Each row is a point on a landscape with many peaks, with its height.
From any point a climber takes the steepest step (rise divided by distance) to one of its 2 nearest points. It stops when none of these is higher. Distance is the straight distance between rows; heights are no part of it.
(1067) height 403: [109  94 108 105  93  71 102  98 136  91  84 118  88 122  90 101  43  70
  79 119  69]
(540) height 474: [ 83  95  81 117  87 103 113 109  93 114 148 122 111  63  92 118 109 103
  75  82  92]
(74) height 394: [131  82  77 107 100  93 102 119  94 122  97  58 106 100  66  95  77  84
 112 132  84]
(454) height 260: [ 88  94 101  98 120  95 153 110 104 119  33  84 114 102 136  72 129 101
 110  98 120]
(524) height 578: [110 126 103  92  87 105  95  95  85  90  94  63  91 101 129  87 119 120
 120 113 116]
(156) height 262: [ 95 102 115  79 108 116  50  92 109  64 126 115  68  99  90  99  85 111
  96  96  87]
(107) height 393: [ 99 103  84  94 103  89 138  86 126 142 120  84 104 138 134 110  82  94
  69 117 105]
(632) height 531: [119  97  94  71 101 105  66  92  99  93  83  47  82 138  73  94  84 106
 137 121 111]
(848) height 352: [ 66  81 113  77 143 116  97  91 107  91 127 106  93 125 121  94 109  89
  79 147 118]
(898) height 307: [111 122 100  99 102 113 114  89 130 103 105 123  86 103 141  82 103 117
  71  86  82]
(282) height 395: [ 85 112 136 103  90  78 137  88  80 107  61 144 108  72 121 116 110 119
 125  81 129]
(914) height 556: [104  85 107  99  81  92 103  86 107 103 168 143  88  67  80 109  94 102
  91  94  86]
(1039) height 104: [124 104  88  81  87  93  79  95  91 123 137  89  97  99  73 150  62 103
 107 108  96]
(504) height 226: [101 115 113 103 105  93 152 104  99 107  73  71 110  96 144  71 123 100
 121 125 103]
(996) height 326: [138 122 110 114  91  62 110  74 130 111 107  85  78 125  75 133  46  91
 106 128 102]
(246) height 239: [112  85  95 105  80 107  67  75 113  78 130 120  79 137  75  87 107  87
  86  80  86]
(856) height 30: [ 60  84  84  86  77  91  88 110  95  68 129 119 124 107  80 121  90  78
  78  88  91]
(486) height 392: [139  84 106 117 138 102  94 114 113 118  87  59  76 102  64  88  76  87
 117 146  90]
(1010) height 452: [ 81  78 107 105 104  82 112 101 128  90 104 122 112 150 106  98  61  58
  69 134  92]
(1038) height 142: [ 89  86  68  97  80  93 103 128  64 102  80 100 136  86  81 104 118  85
  99  75 101]
(436) height 312: [105  93 113 103 119  98  64  78 120  99 145 106  69 111  39 120  93  92
  98 118 114]
(908) height 522: [114  86  88  88 116 120 102  95 101 135 121  64  77 118  95 102  97 100
  91 123 102]
(757) height 275: [104  96 112 105 124 102  81 100 105  90 105  67  81 143  78  89 113  80
 119 156 117]
(390) height 429: [ 48  66 111  72 133 117 120  96  94  99  69 142 108  76 125  91  92 100
  90  81 101]
(590) height 455: [102 102  83 113 100 120 106  93  83 121  48  64 104 111 122  71 146 127
 122  65 120]
(830) height 550: [ 62 119  94 123 112 109 109 126 100  75  62 116 119 102 130  74 116  97
  72  75  88]
(1138) height 440: [ 99 102 119 119 114 103 113  73  75 125  68 126  91  90 129 114 135 135
 152  64 153]
(621) height 263: [ 43 119 116  78  85  96 102  87  98  76 106 138 109 108 120 101  93  97
  83  81 110]
(832) height 41: [ 54 107  76 101 106 101 104 115  93  86 116 100 133 103 102 132  91  96
  69  87  98]
(939) height 415: [114  96  79 108  76 108  87 119  71 109  64  77 122  84 102  71 143 116
 135  70 115]
(826) height 391: [ 60  73 112  65 145 109 125  93 117 104  95 123 112 100 142  85  96  95
  80 124 111]
(249) height 473: [111 126  94 116 103 113  95 127  99  82 108  60 107  93 109  96 119 114
  98 111  80]
(512) height 259: [ 89 113 114 111 102 114 117  84  99 109 101 135  91  75 137  93 130 124
  86  64 107]
(171) height 423: [ 84  86 120 102  94 119  91 111  81  82 114 135  97  38 104  83 122 119
 112  79 100]
(221) height 644: [ 76  81 117  93 108 111  99  80 122  98 157 137  76  89 102 100  81  96
  75 100  82]
(84) height 498: [110  43  86  92 123  92  96 104 105 135 107 109 100  88  92 114  48  80
  79 110  84]
(152) height 557: [105  70 113  83 127  91 101  86 119 123 141 119  81  89  87 120  54  87
  86 124  88]
(68) height 444: [113  49  75  94 101  84 110 116  91 122  79  77 113 105  99 108  64  80
  98 114  80]
(181) height 59: [ 89  89  76  64  87 102  96  93  82 130  54  50 107 117 109 102  87 112
 116  72 110]
(771) height 497: [ 74 121 106  89  97  79  99  83 126  97 101 106 115 168 118 109  56  68
  77 139 113]
(613) height 591: [ 91 110 119  89 122 106 106 120  76  94  79 108 106  52 125 100  98 118
 110 109 103]
(696) height 280: [134  88  95 112  90 119  71  98 100 102 139 103  88  87  84  86 127 104
 101 108  82]
(61) height 161: [ 81  97  97 105  76  92  98 124  74  61  92 111 130  70  88  88 115  91
  98  85  87]
(1054) height 289: [ 57 119 133  80 116  99 114  94 106  80  66 139 106  94 150  97 101 108
 104  96 121]
(431) height 89: [100 117  79  90  86  84  86 104 103  86 108  73 111 113  82 138  65  97
 100 108  87]
(626) height 421: [ 59  86 104 131 129 121 125  88 116 106  76 144  98 106 130  75 156 108
  88  66 126]
(160) height 449: [ 95 120  96 112 100  96 122 130 108  77  75 101 117  89 123  86  86  97
  80  95  69]
(224) height 188: [117 113  87 104  53  91  84 119  85  75 107  90 135  74  77 113 134  98
 123  90  91]
(1070) height 121: [150 109 101  85  92  96  71 102 103 117 137 111  81  67  66 121  78 106
 124 109  90]
(1119) height 264: [110  79  80  82  94 102  51  89 109  88 110  95  90 148  48 108  88  86
  86  82  91]
(1126) height 73: [ 99 111  69  86  85 100  79 114  87  91  73  63 117 117  92 101  85  94
  98  85  92]
(978) height 323: [ 80 121 124  74 109 104 101  98 108  65  71 115  99 113 145  74  86  98
  97 118  94]
(752) height 245: [104  76  97  86  97 131  69 102  79  96  98 105  90  94 100  77 120 104
 102  98  91]
(533) height 365: [110  75  72 112  57 103  96  96  94  89 135 118 128  95  63  99 127  81
  90  78  80]
(218) height 310: [ 89  99 115  89 125 121  70 102  99  72 124  78  85 130 101  87 112 101
  96 135  98]
(788) height 494: [ 94  98 111 103 116 115  94 127  93  96 110 123 102  41 101  96  90 105
  91  98  69]
(1086) height 363: [110 101 107 101  79  95  99  99 107  81 111 122  90  94 117  83  94  94
  82  93  75]
(192) height 240: [147  67 109 109  74 102  63 104  95  84 135 131  86  63  65  69 121  86
 133 118  77]
(738) height 285: [106  79  76  93  95 107  55  86 100 103 147  97  94 118  34 125  98  83
 103  99  99]
(428) height 619: [106 128 119 117 108  79  90  78 143  99  92  98  64 172  67 105  62  72
  82 111 127]
(395) height 542: [115 109 119 135 128 100  76  77 140  87 101  98  57 149  71  91  87  86
  85 121 106]
(675) height 235: [117  99  92 124  96 122  97  98 102 123 108 132  90  60 114  88 118 125
  80  52  88]
(911) height 350: [120 112 135 120  92  77  75  81 115  61 131 109  74 113  52 111 100  90
 111 122 114]
(687) height 373: [108 105  83 108  83 121  83 110  66  97 107  95  99  68 104  99 153 121
 117  85 125]
(153) height 72: [ 86 139  95  91  83  78 125 104 103 103 111  69 121 116 120 135  75 105
  98 121 109]
(347) height 290: [ 67  80 101 102 145 104 150  97 117 133  33 117 120 112 134  97 112 103
 102  76 118]
(1000) height 38: [111 106  71  76 108 119 104 107  80 158  94  42 106  81 104 102  95 124
 130 102 105]
(611) height 308: [ 95 101  77  86 101 108  79 123  71 134 104 112 120  48  81 130  92 120
 112  72 103]
(289) height 509: [ 97 132 103  97  93 108 114  89  95  90  57  66  99 122 149  80 121 127
 120  83 128]
(1146) height 325: [125  95  71 119  71 106  97  94  97 115 138  91 106 113  96 102 137 102
  81  80  98]
(135) height 351: [ 96 110  87  91  76  82 144  79  88 137 103 102 114 125 129 116 101  96
  90  89 116]
(748) height 512: [ 99  74 111  59 131 113 109 119  76 109  53  97 107  73 118  73 100 100
 121 115  99]
(735) height 318: [ 77 100  90 107 114 101 138  92 101 140  72 106 112  99 137 112 103 110
  88  75 121]
(138) height 463: [ 80 125 114 104 118 103 125  85  86 114  54  77 104 101 131 105 133 144
 145  75 150]
(882) height 374: [111 116 105  92 101  92 113 109 103  87  67  85  94 117 117  80  77  98
 107 119  81]
(575) height 229: [ 65  98 115 131  93 100 126 102  98  95 102 151 114  77 118  90 112 100
  77  59  99]
(456) height 454: [109  71  78 111 109 116 131 103 110 142 113  87 100 117 112  98 111  92
  68 110  89]
(147) height 140: [127  98 111  71  77  92  79  99  71 114 117 125  96  54  96 106  97 117
 124  99  94]
(474) height 246: [ 57 117 104  97  86  87 109  90  74  87  83 128 119 117 122 110 126 105
  92  70 126]
(1141) height 410: [114 100  72 107  71  89 100 109 103 102 133 100 126  74  70 126  95  98
  87  85  68]
(798) height 419: [ 78 115 134 117 123  98 148  78 101 119  61 140 111 103 128 122 121 116
 132  84 147]
(644) height 207: [159  76 130 109  98  98  67  96 108  94  96 112  69  83  64  77  93  92
 136 119  90]
(27) height 220: [ 83  55 105  98 113 121  97 102  76  93  75 131  92  92 114  58 129 102
  86  79  97]
(555) height 277: [114 102  82  96  99 109 105 104  91 160  96 113 102  56  97 116  90 116
  86  62  90]
(432) height 49: [102  91  76  73  87 101 122  89  87 141  83  31 105 120 108  93 101 108
 132 113 108]
(1077) height 324: [ 97  81 107 112 104  96 101 116  87  80 137  99 116  97  79  90 116  74
  95 131  87]
(493) height 198: [ 82 101 127 130  96  86 152 108  94  90 101 137 111  70 124  78 137  97
  95  99 101]
(203) height 249: [138 131 106 138  68  72 115 103 118  64 121  69  94 118  86  92 117  86
 109 128  96]
(302) height 224: [ 95 123  94  92  78 108  52  99 102  44 126  99  95  94  98 113 113 113
 102  82 101]
(66) height 400: [143 119 109 124  97  89  64  91 113  77 103  69  72 121  48  98 105  95
 121 122 111]
(753) height 56: [ 72 137  83 102  99 101 116 101  85 113 119  85 116  96 116 142 109 117
  96  86 122]
(316) height 162: [130 106 108  86  88  93  74 124  80  86  91  92 103  65  86  92  87  98
 130 113  78]
(244) height 214: [130 117 106 101  58  76 111 107  90  80 122  84 113  95  86 113 107  88
 119 112  98]
(688) height 466: [ 74  57 100  78 123 104 120 120  76 111  56 112 130  77 112  91  82  90
  96  98  93]
(581) height 284: [112 105 104 132  99  88 112 104 112  84 133  77 104 135  80  90 111  80
  98 146 106]
(591) height 338: [ 81 111  88  91  93 118  69 114  72  92  90 106 114  64  94 111 122 127
 109  59 117]
(801) height 227: [118  98 105 103 102 103  58 100 126  74 119 124  87  89  54 104  65  95
  96  93  66]
(747) height 588: [128  92  95  79 122 115  79  74 115 127  98  52  64 150  86 104  79 102
 114 118 106]
(596) height 551: [102 101 103  74 105  88  88  69 122 112  99 102  78 163  93 114  58  86
  90 118 109]
(767) height 470: [ 59 107 101 117 142 129 115 104 105  92  49 109 106 103 135  77 135 105
  86  67 115]
(1041) height 380: [ 89  93  95 108 123 109 125 126  81 107 121  76 117  74 106 101 115 100
  90 126  90]
(646) height 194: [ 99 130 111 123  80  76 146 109  87  97  77 100 113  92 136  97 136  98
 109 107 110]
(520) height 193: [132 104 101 108  90  93  79 123 110  55  92  97 109  90  66  94  85  83
  93 106  63]
(716) height 184: [ 89 125 105 124  77 117  81 102  96  57 131 111  92  62 114 104 143 125
  90  64 102]
(769) height 361: [120 113  90 119  90  65 102  86 150 116 102 102  90 138  87 132  34  80
  69 103  89]
(44) height 328: [131 119 104  88  91  83 116  92 123 116  87  72  76 123 103 105  53 109
 113 121  85]
(664) height 461: [131 120 108 122 128 100  72 103 133  96  94  65  64 121  56 107  71 101
  99 127 102]

Where does a climber stop that starts at each point below?
(996) -> (428)
(675) -> (524)
(432) -> (156)
(454) -> (747)
(753) -> (156)
(1000) -> (156)
(1119) -> (428)
(757) -> (613)
